Points on a hilly landscape, in no order, each with its height.
A ball rolls from a point to the lowest of its 2 nearest points, and stops where none of them is lower. Distance is the straight distance between rows; heights are no part of it.
j_708: [5,15,-5,-4,-4,11,11,2,20,-5,20,4,-6,6,-1,-10,-12,-3,-1,5,1,-7,-3,-10,0,-1,-17,0,8,-3,-10,-11,0,-2,16,-2]  (h 162)
j_427: [-7,1,14,-7,-23,10,-2,5,5,10,13,2,3,-3,-15,-18,-11,16,-11,14,19,-17,4,-2,2,-9,-6,0,-9,-8,-15,-9,-2,-2,4,8]  (h 275)
j_158: [9,15,3,-1,8,7,1,2,6,-26,-14,-5,9,-2,-1,-20,1,14,-14,-7,8,-4,4,-3,1,-22,-4,11,0,1,-1,6,-3,8,12,4]  (h 390)
j_382: [-5,4,-9,8,10,-5,8,1,-5,-7,-8,-3,1,9,-1,17,0,1,0,2,-2,-3,3,-3,4,-1,0,-9,-6,6,-4,6,15,2,-8,-4]  (h 598)
j_468: [-5,-3,-6,-1,-4,-6,10,3,1,9,-6,7,-3,5,7,21,15,-21,2,-8,-5,1,-6,-7,-14,6,-8,15,-10,0,-17,0,-10,12,0,-9]  (h 312)
j_737: [-5,-2,18,3,-5,-8,2,16,-10,18,-1,-7,25,-20,-3,-2,-1,-17,-5,7,11,-1,-4,22,-10,4,-11,17,-26,-13,-6,10,-8,8,-3,-17]  (h 704)
j_793: [5,5,-19,1,4,5,-5,3,-7,-6,-7,-10,6,6,11,4,7,-2,1,6,0,-7,2,0,24,3,1,-3,-5,8,8,1,21,-5,-10,18]  (h 498)
j_658: [-6,-6,9,-4,1,-4,-1,2,-18,0,-9,3,-1,-2,-5,-2,2,1,-18,4,7,-5,-10,8,-8,-3,5,-6,-8,0,1,0,6,2,-6,11]  (h 490)
j_276: [8,12,-20,4,9,-1,5,1,8,-14,-8,-15,13,2,6,7,0,1,4,6,7,0,12,1,27,-7,-6,-1,-2,8,-1,9,18,-8,-4,8]  (h 464)
j_181: [7,1,16,-1,-2,-3,2,7,-9,7,-4,-11,4,-26,-13,4,14,-18,-7,-10,-3,11,-2,14,-4,1,4,18,-3,-16,-3,3,1,15,-4,1]  (h 718)
j_70: [3,8,1,-5,5,13,6,-2,7,-12,7,-3,-6,6,1,-5,-12,5,-2,4,2,-1,6,-19,2,-1,-18,-13,5,7,-10,-11,5,0,10,1]  (h 253)
j_732: [-9,7,4,1,-2,16,-11,-10,-10,-5,3,6,-3,18,-10,-5,-12,17,-12,7,-1,2,5,-15,3,-13,-5,-15,-3,-3,2,-2,-6,9,5,14]  (h 383)
j_321: [-9,3,9,2,-11,10,-5,-2,-13,7,5,1,4,9,-14,-4,-8,11,-16,7,3,1,3,-1,4,-10,0,-5,-14,2,6,-3,-5,10,5,9]  (h 305)
j_777: [-5,2,2,0,7,-5,-13,-11,-2,-16,-11,15,-4,17,3,-15,0,17,2,7,-10,-7,-6,-9,4,-8,4,-6,3,0,19,13,-8,-11,8,12]  (h 268)
j_602: [-11,-3,24,-10,-26,-4,-1,-7,-4,6,7,3,0,-7,-11,-14,-4,6,-11,9,16,-9,-3,-8,-7,-1,-4,-9,-4,-1,-9,-7,2,-2,2,11]  (h 357)
j_336: [4,7,5,-7,5,-1,7,-10,5,-19,-1,0,-8,1,1,-6,-4,3,1,-5,0,3,-1,-17,-16,-2,-8,-9,12,5,-2,-5,3,3,5,3]  (h 319)
j_607: [8,6,-10,6,5,-12,8,6,20,-7,-7,24,1,11,10,-5,6,7,-3,-13,1,3,-3,8,-1,-7,-1,17,5,0,7,7,-11,5,14,-12]  (h 453)
j_684: [0,8,-4,2,4,22,0,10,16,1,19,18,-8,11,-10,-5,-16,15,1,6,-3,-3,5,-11,9,2,-15,-2,9,-9,-8,-4,-2,-6,8,-7]  (h 245)
j_112: [-5,0,-11,-11,4,7,-3,-3,-10,-8,-4,-19,18,-6,3,-8,-11,-11,3,0,9,-1,-1,-5,11,-1,-11,3,-3,-2,-7,-1,10,10,4,7]  (h 170)
j_547: [2,1,-11,1,5,8,-5,-5,8,10,14,24,-10,6,2,-11,-14,5,11,-5,-12,2,-9,-4,13,5,6,2,10,4,17,-11,-3,-8,18,-2]  (h 370)
j_358: [0,-7,-15,4,13,3,-11,-9,-7,-7,-2,0,-3,13,9,5,2,-5,21,3,-14,5,-3,-20,17,4,0,-9,-10,7,13,1,0,3,-7,11]  (h 508)
j_37: [3,1,-13,1,7,-6,-9,-6,3,-30,-19,1,2,6,15,-18,4,8,14,4,0,3,2,-17,15,-6,-6,0,-2,11,1,15,2,-6,-1,9]  (h 250)
j_43: [-4,-3,2,-4,3,15,-2,7,2,11,4,8,-17,-7,-18,-5,-9,8,-4,-13,7,-2,0,9,-9,4,4,-2,7,-8,-9,-19,6,-4,1,-4]  (h 287)
j_175: [-4,-15,-4,3,11,18,-14,-1,-6,16,19,6,-9,4,0,10,-7,-4,7,1,-9,10,-3,-5,8,15,-4,-6,-8,-2,9,-16,-14,3,-8,-3]  (h 514)
j_718: [14,16,-8,-1,12,9,-16,-6,-2,-5,7,11,-12,9,1,-10,-6,9,5,7,-10,-2,10,-7,24,-1,0,-11,11,7,25,1,17,-6,-3,12]  (h 573)
j_421: [2,-5,13,-5,0,-11,0,7,-14,6,-7,-10,24,-24,4,-4,9,-24,2,-2,3,9,-9,20,-5,4,-1,26,-8,-11,0,12,-5,17,-7,-4]  (h 711)
j_171: [7,15,7,-15,-14,-7,7,-8,-4,-2,5,-11,-13,0,-2,-5,-6,13,-28,-1,0,-6,10,4,-16,-8,7,-19,12,7,11,4,15,-8,6,2]  (h 204)
j_944: [8,1,-13,9,4,3,4,-1,6,-17,-10,-17,15,0,6,1,2,-14,13,-1,2,1,7,-6,9,1,-7,8,-3,7,-12,8,4,15,-4,-10]  (h 412)
j_341: [8,-10,10,1,-1,-7,-4,11,-8,-2,-9,-4,-5,-11,-7,-4,0,6,-20,1,1,-8,-7,23,-1,1,15,-1,-1,2,20,5,4,-6,0,4]  (h 465)
j_907: [-5,2,25,-8,-14,-5,8,-7,-6,4,2,-6,-13,-9,0,-5,2,1,-8,9,10,-10,-1,-16,-26,8,-6,-13,1,7,-18,-5,3,-7,-3,5]  (h 425)
j_799: [-1,1,4,4,-1,3,1,4,-6,17,11,0,-16,-5,-11,14,0,-7,-2,0,-4,-6,-6,11,-6,16,7,-8,-1,-3,8,-13,7,-3,-7,-2]  (h 311)
j_316: [1,9,16,-11,-25,-10,7,-8,-15,5,5,-8,-12,-5,-7,-5,-5,6,-20,6,6,-3,1,-3,-13,-4,12,-12,4,9,9,10,6,2,3,4]  (h 119)
j_832: [-8,-2,16,-6,-9,5,9,15,-3,7,-8,-14,2,-37,-19,-7,-7,6,-7,-4,17,-6,15,13,-25,-14,11,-5,6,-6,-14,3,14,-19,2,-10]  (h 108)
j_649: [-7,5,13,-4,-17,7,8,20,5,23,-2,3,5,-13,-25,-2,-1,-5,-7,-7,13,-4,16,10,-13,-19,0,2,-10,-18,-19,-13,4,-2,3,-8]  (h 320)
j_531: [-14,-6,-6,11,4,1,1,8,6,6,7,7,13,15,-2,13,-8,9,-1,10,-4,13,2,-3,14,-10,-3,1,-16,-3,-2,6,-25,-6,6,-6]  (h 471)
j_415: [0,14,-15,-1,9,5,-2,-8,2,-3,12,14,-4,19,9,5,-2,-3,9,9,-15,8,-1,-15,20,-2,-4,-14,13,6,17,7,14,-10,-1,5]  (h 543)
j_577: [-10,5,9,0,-20,-10,4,-8,-10,11,5,1,0,4,-11,-1,-9,4,-15,4,-2,4,-8,-2,-5,-6,5,-5,-10,8,11,1,-4,4,7,1]  (h 226)
j_157: [-5,-5,5,6,-2,-4,-6,-5,4,-17,0,5,-1,16,0,9,1,3,6,7,-11,2,-3,-3,3,-1,3,-8,1,-2,5,13,-12,-1,-6,-3]  (h 430)
j_544: [-12,2,17,-10,-8,-12,1,-1,-11,0,-9,0,-7,-9,-2,1,11,-11,-13,5,7,-7,-12,-6,-23,6,-2,-7,-3,-3,-11,-1,14,-3,-9,11]  (h 475)
j_245: [3,7,-21,3,7,14,3,16,18,6,6,14,-8,7,-4,0,-6,8,0,-5,-7,0,1,-7,10,-9,-12,7,3,-7,0,-10,-6,-2,17,-11]  (h 293)
j_461: [11,6,-16,0,1,-10,-6,1,-8,-17,-21,-12,3,5,21,-9,11,5,-4,9,4,-6,13,6,13,-3,5,-3,4,19,16,8,18,-7,-7,9]  (h 529)
j_714: [-3,-14,15,7,-10,3,2,7,-1,2,-7,14,-14,-5,-9,-6,-3,3,-7,-3,2,-1,1,-2,-13,-3,1,7,3,-8,-12,-10,-14,10,4,-10]  (h 342)
j_874: [5,1,3,-2,0,7,1,-7,3,8,16,0,-5,5,0,9,11,-22,9,-5,-11,-2,-13,-6,0,17,-11,6,-5,-5,1,-13,-8,14,-6,1]  (h 139)
j_172: [0,3,12,-1,-10,-14,2,-9,4,8,11,3,2,6,-5,13,7,-9,9,-1,-14,15,-6,5,-8,6,14,-2,5,-10,10,1,-20,2,0,-9]  (h 264)
j_710: [-8,5,1,-5,-7,10,4,15,6,15,3,-2,2,-11,-21,8,-8,10,-5,2,10,-14,8,14,-7,-5,7,-18,-1,-14,-12,-7,19,-19,-10,-5]  (h 210)
j_517: [16,9,6,0,1,-11,7,-8,4,-7,-3,3,-18,-11,5,-11,7,1,-1,-11,-7,-8,-4,1,-14,4,6,3,21,11,9,-4,16,-4,7,2]  (h 417)
j_711: [-3,1,17,2,-3,3,2,5,-2,14,7,14,-26,-13,-14,0,3,3,-5,-8,-3,0,-7,7,-16,6,11,7,7,-16,-11,-15,-2,-3,5,-9]  (h 313)
j_657: [8,-1,-9,2,1,-6,-6,-16,-9,-16,-17,-13,-10,1,19,2,9,-8,16,0,-7,-3,3,-16,-10,11,2,-7,10,19,2,5,10,5,-13,3]  (h 437)
j_262: [2,-1,9,1,-5,-7,8,12,5,15,4,9,-12,-15,-17,8,2,4,0,-13,-5,1,-3,15,-12,-2,14,8,1,-12,-4,-4,-6,-9,9,-17]  (h 331)
j_730: [-6,9,-6,-2,-2,-6,-2,-15,-7,-4,1,0,-4,13,-1,5,-14,15,-10,2,-6,9,9,-8,1,-10,10,-23,14,6,4,6,13,-4,1,1]  (h 310)
j_650: [-6,-16,1,-7,13,-9,0,-1,16,9,12,1,14,22,7,6,9,-7,-4,-2,-11,29,-9,5,-12,-6,0,5,-6,2,17,-1,-21,-9,3,-3]  (h 410)
j_546: [-2,-5,0,2,6,-14,-1,-12,3,-16,-12,11,3,7,12,-1,20,-2,18,-3,-6,-7,-9,-5,-7,7,-3,2,2,6,18,5,-2,-6,-7,15]  (h 394)
j_569: [-2,0,-7,0,7,-8,3,8,2,6,-8,3,37,6,9,2,9,-9,-3,2,14,0,-2,16,3,-4,-11,21,-20,-10,-10,15,-11,15,-5,-10]  (h 686)
j_843: [-3,-3,13,2,-10,0,7,9,4,7,-3,3,-5,-13,-21,-1,-12,13,-9,-14,6,-6,13,14,-11,-16,19,1,7,-15,-13,-1,-3,-6,4,-11]  (h 348)
j_44: [8,0,5,2,6,-4,-1,-4,7,12,15,-11,-1,-1,8,22,21,-21,14,-4,-14,0,-12,2,-3,16,-1,16,-7,-6,-5,-11,-12,7,-2,-6]  (h 266)
j_342: [-1,-2,-4,-7,15,10,-5,3,-10,-5,-5,-15,-2,-11,-5,-3,-13,-2,-5,-3,10,5,11,1,-1,2,2,-12,9,-3,-13,-14,17,5,-11,4]  (h 347)
j_790: [14,-3,7,-1,-1,-13,3,0,2,-13,-13,-5,9,-7,2,-4,11,-13,0,-4,2,-2,-11,15,2,5,3,13,-3,-2,11,7,-3,8,-5,7]  (h 409)
j_237: [0,-1,-16,-6,5,8,-12,1,-11,-10,-8,-22,-3,0,21,-1,-8,-2,1,17,-1,-1,10,-15,9,12,0,-16,6,15,-5,-1,16,-3,-6,7]  (h 523)
j_521: [13,-3,15,3,-9,-2,0,0,-6,-16,-15,-11,6,-8,5,-15,0,-6,-6,4,4,-7,-10,4,-5,-1,-1,11,-4,1,9,15,-7,12,-5,3]  (h 435)
j_331: [1,-1,13,-7,2,-2,-7,-9,-11,1,1,0,-14,-5,-2,3,15,-13,3,-8,-19,10,-13,-14,-9,16,-3,6,5,-3,7,-4,5,17,-8,17]  (h 462)
j_935: [16,-6,-11,11,8,-3,-8,-8,-1,-20,-20,-14,-7,1,14,-3,8,-7,16,-4,-6,-1,13,-14,4,1,-7,0,-2,23,4,8,13,3,-9,1]  (h 408)
j_456: [-7,6,3,-4,-6,-16,10,-1,0,11,-3,15,-2,-3,-4,10,9,-17,-4,-10,-5,15,-6,0,-12,1,4,16,-4,-6,-6,4,-13,10,3,-6]  (h 257)
j_362: [2,-13,-9,2,20,-13,-2,1,19,9,8,9,1,18,18,2,14,-8,5,-4,-13,23,-6,1,-12,-2,-10,14,-7,11,17,-2,-20,-8,5,-6]  (h 434)
j_328: [2,-4,1,-2,-1,3,3,3,-2,8,10,1,-2,1,-1,10,2,-14,1,4,-4,-10,-10,2,4,17,-4,-3,-10,1,1,-10,4,3,-5,5]  (h 259)
j_184: [-5,6,-20,-2,10,12,1,4,8,20,16,34,-10,9,5,-1,-10,3,2,-4,-8,6,-7,-10,14,-3,-9,4,12,-8,11,-8,-8,-2,16,-12]  (h 335)
j_868: [13,7,5,6,-4,-1,-6,-3,1,0,11,1,0,7,-10,6,-6,12,-1,1,-12,2,3,11,16,-8,9,-10,6,-10,14,5,-7,5,3,1]  (h 356)
j_947: [7,-8,0,-3,2,-11,2,3,9,4,6,-12,16,0,10,10,18,-24,10,-3,1,2,-9,11,-4,12,-1,20,-10,-4,-7,3,-20,6,-5,-11]  (h 332)
j_28: [-12,2,17,-2,-13,4,8,14,1,19,-1,-5,-4,-21,-24,2,-8,5,-9,-5,16,-8,22,9,-21,-14,6,-18,0,-7,-16,-8,17,-23,-3,-7]  (h 152)
j_220: [3,-7,-19,11,14,-5,1,-8,5,4,-7,3,3,7,18,14,18,-14,19,-16,-9,0,3,3,8,4,-3,22,-2,10,-11,-5,-1,4,-3,-1]  (h 411)
j_990: [-15,10,-2,2,-6,7,-4,-1,-8,4,6,-5,22,9,-9,0,-7,13,-11,17,4,-1,-1,-4,17,-17,-2,2,-20,0,-10,4,-12,2,12,9]  (h 388)
j_291: [2,2,-7,-1,-2,-15,4,9,11,4,-8,16,5,7,-2,-2,3,14,-11,-9,7,4,4,17,0,-17,7,15,-5,-16,1,4,-23,2,14,-16]  (h 436)
j_333: [-7,-1,-5,5,8,-2,-3,-1,6,-4,17,6,11,19,7,19,0,2,6,14,-10,11,-6,-7,15,-7,0,-10,-7,-4,11,11,-16,-6,1,-1]  (h 472)
j_952: [-6,-7,1,-3,12,-4,1,-6,13,12,15,22,-3,16,16,6,15,-18,8,0,-20,15,-17,-12,-14,8,-9,11,1,4,20,-8,-23,-3,8,-4]  (h 467)
j_72: [-4,-5,-21,-10,1,-4,-4,-7,-16,-4,-14,-25,12,3,25,11,2,-10,6,5,4,-7,9,-6,3,6,1,-11,5,13,-5,6,24,-2,-18,9]  (h 552)
j_451: [-7,-16,-2,-11,2,-7,-7,-6,-12,7,4,-13,15,-9,12,5,-1,-17,16,6,-1,8,-20,-1,3,16,5,6,-13,2,7,-3,-13,2,2,1]  (h 334)
j_834: [12,12,-14,-1,4,1,7,1,8,-16,-6,-20,6,-6,6,-3,-1,-2,6,-8,6,-5,9,0,13,1,-7,-1,6,5,-9,3,18,4,-2,-2]  (h 439)
j_31: [10,1,9,-1,2,-4,15,4,0,-2,-2,-1,-19,-24,-6,-9,5,4,-10,-17,3,-5,-2,14,-15,-3,19,9,16,3,1,1,14,-9,5,3]  (h 438)
j_17: [-11,-19,8,-8,4,-9,-3,-1,2,12,10,-7,11,6,8,7,2,-13,4,6,-6,18,-12,1,-5,5,0,6,-16,2,5,-2,-26,-1,-2,-3]  (h 375)
j_442: [-1,-12,20,8,-6,4,-5,-1,-7,-5,-8,9,-18,-2,-9,-11,-13,20,-8,3,-1,-2,10,-8,-15,-9,-3,-10,8,-1,-5,-5,-2,3,-1,-2]  (h 376)
j_371: [5,-6,13,0,-2,-7,5,13,-4,1,-4,-5,-9,-24,-4,0,9,-7,-7,-3,1,-6,-11,21,-5,8,18,12,0,-5,7,-6,4,-8,1,6]  (h 452)
j_161: [-3,-2,-13,-4,6,-5,3,0,-1,-8,-4,-2,33,4,12,6,6,-14,7,2,11,-4,-7,6,10,1,-9,12,-11,-15,-16,9,2,8,-6,-5]  (h 668)
j_801: [-9,0,1,2,-3,4,1,4,-10,-9,-9,-12,16,-5,-4,-1,-11,3,-5,5,7,0,6,2,5,-7,-6,3,-4,-6,-19,5,0,7,3,-6]  (h 249)
j_186: [-4,1,10,5,-15,13,-8,-16,-5,10,23,17,-16,3,-6,-7,-8,7,4,11,-2,-4,-4,-9,-4,20,0,-15,22,-6,2,-9,-6,-5,-6,-3]  (h 406)
j_222: [10,5,-3,-3,6,4,1,-2,5,-1,8,9,-17,-4,-1,-16,-7,4,5,-8,-9,-2,-7,-4,3,11,1,3,16,6,8,-12,8,-2,12,0]  (h 392)
j_877: [-1,15,-6,-10,-9,1,-4,1,-7,0,6,-9,-6,6,-6,-3,-16,15,-15,8,3,-2,10,-3,0,-4,8,-23,10,3,5,-2,11,-1,6,8]  (h 265)
j_522: [-13,1,-2,12,-11,3,0,12,0,6,2,-4,17,7,-3,1,-9,6,-2,19,8,-3,6,-7,16,-13,-12,8,-22,1,-16,8,-18,-2,8,-4]  (h 440)
j_332: [0,-5,13,-8,-7,25,7,20,4,5,-8,-21,12,-32,-17,-14,-10,16,-2,-4,21,-11,14,10,-17,-20,-2,-8,14,-1,-7,3,13,-16,6,-6]  (h 62)
j_458: [0,2,6,-7,-13,-21,6,-6,9,8,4,2,5,-2,3,7,15,-14,3,-10,-3,21,-9,6,-10,2,12,14,-2,-11,-1,7,-33,6,4,-12]  (h 208)
j_123: [6,4,9,-4,-4,-14,9,-2,1,-3,-3,-6,2,-9,5,5,20,-15,10,-7,0,-5,-15,11,-8,17,6,18,-5,-3,-6,0,-5,0,0,1]  (h 374)
j_293: [-4,6,20,-9,-17,16,-7,12,11,10,14,-5,4,-10,-13,-24,-14,35,-14,17,21,-21,14,-3,0,-14,-9,-10,2,-1,-16,-6,4,-13,3,15]  (h 188)
j_29: [3,0,-14,10,14,-10,8,3,9,-8,-2,0,24,9,15,13,13,-7,5,1,3,0,-3,9,22,0,-9,10,-14,2,-3,15,6,1,-10,6]  (h 643)
j_334: [-1,-6,-19,4,14,0,0,-3,-7,-12,-11,-12,6,4,13,18,4,-5,8,2,0,-7,7,-12,4,1,-4,-6,1,13,-14,8,21,2,-14,2]  (h 579)
j_233: [-8,-1,3,-1,-4,15,-9,-17,-6,21,28,15,-17,2,-5,10,-1,-8,6,3,-3,5,-11,-11,-7,21,-1,-5,10,-7,-1,-14,-5,3,-4,-2]  (h 458)
j_455: [3,-3,10,0,-19,3,-6,-5,-12,-11,-9,-14,1,-5,0,-14,-10,0,-4,12,-1,-4,-1,-5,-2,-2,1,-6,1,2,5,3,-3,6,1,3]  (h 466)
j_327: [0,-4,-19,3,20,4,2,-7,3,-2,1,6,-7,7,10,7,5,-9,16,-13,-10,2,-4,-11,5,7,-7,5,4,4,-4,-8,10,8,2,2]  (h 450)
j_295: [-1,-9,-6,-10,0,-2,-1,-7,-13,-2,-4,-19,17,-14,14,0,-1,-16,16,3,8,-5,-13,-1,4,10,-6,5,-6,-1,-12,0,9,6,-3,1]  (h 262)
j_810: [0,-16,10,1,8,-9,-10,2,5,-2,-1,14,-2,14,1,-2,1,8,3,1,-14,3,-10,7,2,0,1,-1,-1,-8,11,0,-19,-3,1,-3]  (h 400)
j_469: [-7,3,12,1,-18,3,8,14,10,15,-5,2,8,-19,-29,-8,-6,7,-11,-7,19,-2,22,11,-13,-31,11,5,-6,-20,-16,5,1,-4,5,-19]  (h 345)
j_409: [0,2,8,-12,0,-2,-7,-5,-20,5,0,-6,-11,-12,-8,2,9,-12,-9,-8,-5,8,-1,-3,-6,12,8,-6,10,1,5,-6,12,14,-13,22]  (h 427)
j_754: [7,-3,-9,13,4,-12,8,-4,-5,-10,-18,-12,5,-12,9,1,8,-6,8,-10,7,0,1,10,-1,6,12,9,5,16,-1,9,12,2,-6,-3]  (h 559)
j_205: [1,5,-23,4,12,6,4,-9,10,-1,12,17,1,13,9,5,6,-5,20,-3,-11,7,-3,-12,23,-6,-9,0,7,-1,9,-3,8,-6,3,8]  (h 501)
j_609: [4,-10,-8,6,12,-5,-7,-14,6,-23,-22,6,10,8,23,-4,16,1,23,-3,2,-2,1,-11,10,1,-7,11,-6,6,11,14,-4,1,-12,10]  (h 322)
j_68: [-5,0,9,-6,-17,10,-1,-7,-6,22,26,9,-24,-5,-5,-5,-13,12,-5,2,3,-8,-5,-3,-5,21,7,-14,16,1,7,-11,6,-11,-4,-2]  (h 366)
j_648: [-4,6,5,-9,-9,11,3,15,-1,15,4,-4,-7,-21,-20,-4,-2,-4,-2,-6,13,-7,-1,10,-11,7,3,-3,0,-11,-14,-13,13,-7,-2,3]  (h 260)
j_419: [-10,-11,-1,3,-3,17,-12,-1,-4,21,24,22,-14,9,-6,0,-10,3,0,1,-2,8,-6,-7,2,13,-7,-1,-1,-8,1,-10,-14,6,2,-1]  (h 493)
j_750: [13,4,-4,7,7,-9,0,-5,15,-8,0,8,11,15,-1,2,2,10,4,-5,-8,14,7,18,16,-11,8,3,4,-3,14,9,-11,0,1,-2]  (h 397)
j_514: [6,11,-15,10,5,-8,18,8,16,1,-1,3,12,6,4,12,12,-11,2,-7,3,-5,-4,17,9,2,-1,10,-8,7,1,7,8,1,-8,-4]  (h 625)
j_763: [-3,0,5,-2,-4,12,9,22,-1,13,-8,-5,9,-21,-22,4,0,-11,2,-8,13,-4,3,17,-10,-5,0,7,-10,-17,-13,-9,6,2,-2,-8]  (h 290)
j_756: [-5,-2,16,7,-3,11,-11,-6,-6,7,6,20,-19,8,-11,-11,-18,20,-5,2,-6,-2,3,-8,-6,8,-5,-16,17,-3,7,-3,-3,-1,1,-4]  (h 407)
j_620: [1,0,0,4,-6,9,-4,3,-4,13,11,-4,-20,-4,0,-1,-8,7,3,10,-6,-9,-1,7,3,17,11,-12,9,4,5,-7,3,-13,1,-6]  (h 339)
j_91: [2,-3,-7,-4,8,-2,-4,-5,-15,-9,-13,-8,-1,-3,-2,1,-1,-3,-3,-8,5,8,5,-1,-2,0,6,-8,14,3,1,-9,22,9,-12,17]  (h 384)
j_814: [-8,-7,5,5,5,5,-2,6,2,4,9,15,-9,11,-7,-2,-6,16,-6,3,-6,-6,-7,4,9,-1,0,-4,-2,-3,10,-1,-3,-7,5,3]  (h 368)
j_533: [-12,10,-1,0,0,0,3,-5,-5,-13,-8,-10,5,2,-8,4,-14,13,-9,4,9,8,18,-9,2,-16,2,-17,4,4,-13,7,5,3,5,-2]  (h 299)
j_179: [12,8,3,-1,9,-2,11,-1,7,-25,-11,-4,-4,-2,5,-16,-6,8,-10,-5,10,-4,5,-5,-8,-8,-16,1,2,12,-3,2,5,5,9,-2]  (h 361)
j_849: [-5,4,-9,16,5,-6,11,4,1,0,-7,-6,15,4,-5,14,5,-2,-5,1,6,-2,5,15,4,-6,3,0,-13,8,-7,10,7,5,-11,-11]  (h 611)
j_939: [0,6,-6,5,6,-5,-8,-5,6,-27,-13,8,7,13,7,-18,4,23,4,5,2,-2,2,-8,16,-15,0,8,-3,7,6,19,-5,-7,14,8]  (h 185)
j_418: [10,3,-15,14,7,-4,2,-7,10,-16,-10,-3,-1,10,13,4,10,-7,18,-8,-4,6,6,-11,10,-1,-4,10,-5,17,0,13,4,10,-3,-5]  (h 380)
j_61: [-2,5,2,-1,4,1,-7,-6,-2,-12,7,12,-8,12,2,-12,-12,24,-6,15,-7,-7,-3,-6,9,2,0,-11,7,-3,8,7,-3,-12,7,6]  (h 327)
j_309: [0,4,13,-10,-11,20,0,19,5,8,2,-22,4,-25,-10,-15,-17,29,-13,10,20,-15,21,4,-8,-13,-1,-15,3,1,-5,-2,9,-20,5,6]  (h 117)
j_428: [-2,-9,-12,1,18,7,-3,-7,7,10,13,24,-5,18,18,11,13,-11,16,1,-15,4,-16,-12,3,7,-12,1,-1,0,14,-8,-10,-4,0,-5]  (h 512)
j_595: [-1,2,3,4,-4,-7,9,19,6,12,-6,-3,23,-4,-4,1,6,-16,-12,1,11,2,-4,13,-2,-5,-10,18,-27,-5,-10,7,-11,9,-1,-15]  (h 697)
j_906: [-5,-5,-7,-3,13,17,-4,3,2,-2,1,2,-13,0,-11,-3,-15,6,-1,-6,3,3,8,-3,3,3,-3,-7,10,-10,-13,-18,2,4,1,3]  (h 315)
j_191: [5,-8,-16,3,1,-3,-9,-18,-7,-7,-8,-12,6,9,19,12,10,-11,23,-1,-11,1,6,-11,7,8,8,-7,3,8,10,5,5,0,-16,10]  (h 473)
j_400: [-5,-12,-10,-2,12,12,-14,-5,-7,4,7,-2,0,9,0,10,-2,-9,5,1,-7,9,-8,-9,13,6,-3,-4,-12,4,12,-4,-10,8,-5,11]  (h 537)
j_367: [7,-1,-15,14,-2,-19,-1,-10,-5,-11,-24,-8,2,0,21,-1,9,3,8,-6,8,6,12,6,13,2,13,2,4,22,15,7,12,-8,-8,10]  (h 546)
j_85: [4,-7,11,2,-23,0,-1,-4,-8,-7,-5,-15,-17,-9,3,-7,-11,9,-7,12,2,-8,1,-9,-10,8,7,-12,11,8,-2,-2,-3,-5,2,-5]  (h 489)
j_457: [8,0,-1,5,4,-17,9,-6,11,-13,-11,20,-8,8,12,-8,13,-3,4,-11,-3,-1,-11,4,-8,0,-2,13,6,4,8,6,-5,-1,3,2]  (h 441)
j_825: [4,-2,8,5,-8,-4,1,3,9,9,13,-2,2,3,-10,8,-3,-1,-1,4,-9,7,1,17,3,3,6,-1,1,-15,-1,-5,-18,1,-4,-10]  (h 309)
j_603: [-2,-11,-11,2,15,-5,4,-1,-4,6,-9,-1,10,5,11,21,15,-18,11,-12,-4,-8,-4,-1,-6,3,-2,16,-10,-4,-26,1,-2,14,-6,-11]  (h 363)
j_395: [4,4,-10,8,11,-2,-6,9,12,-3,-1,8,10,12,-7,1,1,15,-3,-8,-1,14,15,18,16,-16,7,13,-3,-8,6,8,-25,4,10,-10]  (h 419)
j_604: [6,-1,-1,-1,-7,6,-6,1,-7,-9,-6,-22,-19,-7,11,-4,-9,2,-5,10,-1,-1,13,-14,-10,15,4,-21,11,19,-3,-10,7,-3,-2,-3]  (h 504)

For each start below, name the point where the ball stops.
j_658 | j_708
j_737 | j_874
j_333 | j_939
j_181 | j_708
j_291 | j_458
j_415 | j_458
j_544 | j_332
j_72 | j_874
j_367 | j_418

Call two points neighbours if one is among the 2 nearest of the other. Go from one point of each pair to the other, from neighbour to neighbour, staying as low as possible. Name the highest point that can't be avoided.
j_939 / j_418 | j_400
j_112 / j_648 | j_658
j_316 / j_112 | j_730
j_874 / j_648 | j_756
j_316 / j_708 | j_158
j_316 / j_939 | j_732
j_708 / j_458 | j_607
